Each row is a point on a landscape with many valleys, with its height.
A ball rolls from a point to the lowest of its 3 nearest points, and stops where none of them is lower. Distance is the straight distance between rows; heights are no part of it.
Mugom height 6.36: [119 121 116 118 141 164 103 125  71 133]
zol height 5.11: [112 126 127 138 151 130 156  88  91 143]
lolo height 5.07: [159 104 160 102 163  86 183  74  89 182]
gez height 0.53: [159 132 148 146 124 139  98 175 188  86]
sese height 5.09: [175 103 154 117 165  76 168  63 109 184]
fop height 4.73: [132 128 148 106 164 115 200  89  72 170]
saf height 2.59: [164 114 115 124 130 149  73 131 133 122]
gakuf height 1.10: [135 114 126 128 160 128 110 104  54 177]
vir height 2.29: [164 120 118 131 127 146  79 155 155 100]
Lumup height 0.27: [ 84 148 111 142  51 103 161 184 159 106]
lop height 0.90: [115 124 122 134 123 119 131 101 144 121]
Sigog height 0.82: [143 152 135 138 131 176 120 192 164  77]
zanu height 0.48: [151 110 122 118 161  95  81  97  68 202]
tad height 3.83: [115 123 125 138 136 146 126 102 109 121]
fego height 1.07: [120 139 118 117 129 106 202  96 121 163]
zigib height 6.74: [149 116 111 103 142 144  66 130  92 167]
kor height 0.11: [ 69 152 122 122  65 130 160 187 161  86]
zon height 0.73: [ 93 139 126 136  57  98 139 179 175 108]
keza height 1.86: [168 152 109 125 149 187  91 190 151 124]
vakil height 2.53: [124 125 127 129 118 134 110 129 152  92]
doko height 3.95: [138 124 129 134 149  97 158  73 118 162]
vomuz height 0.63: [156 109 142 123 187  98 140  92  49 189]
pipam height 6.56: [ 71 147 122 120 113 168 165 140 119  81]
Pag height 1.58: [106 134 134 128 101 121 122 149 172  89]
Boki height 2.06: [155 123 122 128 128 160  97 153 146  98]
dum height 0.22: [159 108 130 138 161 105 110  83  78 180]
seni height 1.67: [ 93 139 123 137  78  89 139 148 179 109]
dod height 0.75: [136 121 123 104 167  95  81 109  49 213]
Fusod height 6.30: [ 95 135 129 122 124 165 148 123 110  96]
zivof height 0.93: [ 99 144 146 128  78 133 133 188 191  85]
nuna height 2.44: [ 88 143 120 128  85 103 148 143 159 105]
Pulo height 3.34: [100 141 109 130  93  91 163 120 160 125]
Nolis height 1.63: [111 136 142 124 114 162 131 162 149  74]
kefik height 2.88: [140 115 132 140 117 105  90 115 175 104]
Bod height 3.37: [123 136 119 131 122  90 161  91 149 144]
kote height 0.66: [153 110 113 135 144 124  86  93 110 151]
tebu height 3.63: [118 131 133 123 152 114 187  89 100 156]
Semep height 6.57: [139 116 114 119 138 157  86 123  81 147]
Tud height 0.64: [162 145 144 153 131 151 105 198 187  86]
beso height 0.42: [160 105 117 142 143 102  92  78 112 167]
Bida height 1.44: [ 81 150 109 131  76  99 169 154 151 118]
rir height 0.29: [142 124 149 140 109 121  98 157 193  85]
kadeg height 0.41: [124 132 119 118 131 186 119 149 109  95]
vivom height 5.33: [101 130 127 132 142 153 143 103  85 121]
dupu height 1.72: [132 110 114 138 138 131 104  97 130 122]
leb height 4.70: [ 88 145 115 125 120 123 177 112 124 131]
fakib height 1.18: [128 138 125 126 128 181 122 161 134  87]
Pid height 4.24: [131 114 123 142 143 118 132  83 105 148]
kom height 2.30: [119 120 124 142 123 107 121 103 160 116]
duzis height 5.10: [174  98 139 140 166  81 129  61 111 191]
vef height 1.79: [119 124 133 128 168 134 141 106  39 169]
kemos height 0.54: [152 136 168 156 117 129 101 184 209  89]
Mosip height 2.85: [ 93 137 128 126 104 135 140 132 151  94]
sope height 5.05: [136 121 144  98 151  99 208  87  98 173]
Tene height 0.37: [166 100 124 140 159  90  81  79  89 193]
ponib height 1.64: [152 140 119 117 137 186 100 182 134 106]
rume height 0.68: [117 136 156 134  93 131 124 181 199  84]
lag height 2.05: [159 138 109 104 139 184  88 174 123 138]
Detu height 0.89: [ 87 154 141 119  96 165 158 185 158  67]

Where does a ball stop that starts at each point below?
doko | lop
Pulo | kor
dupu | dum
Mugom | lop
lolo | fego
Semep | dum
vivom | lop
Sigog | rir
zol | fego
zivof | rir
vir | rir
zigib | dum
Pid | lop

Call two points neighbours if one is among the 3 nearest of the other. Go from one point of each pair to the other, from neighbour to neighbour, staying as low as possible. Name the highest point that can't be avoided.
rir and kadeg | fakib
kor and rir | zivof
dum and lop | dupu
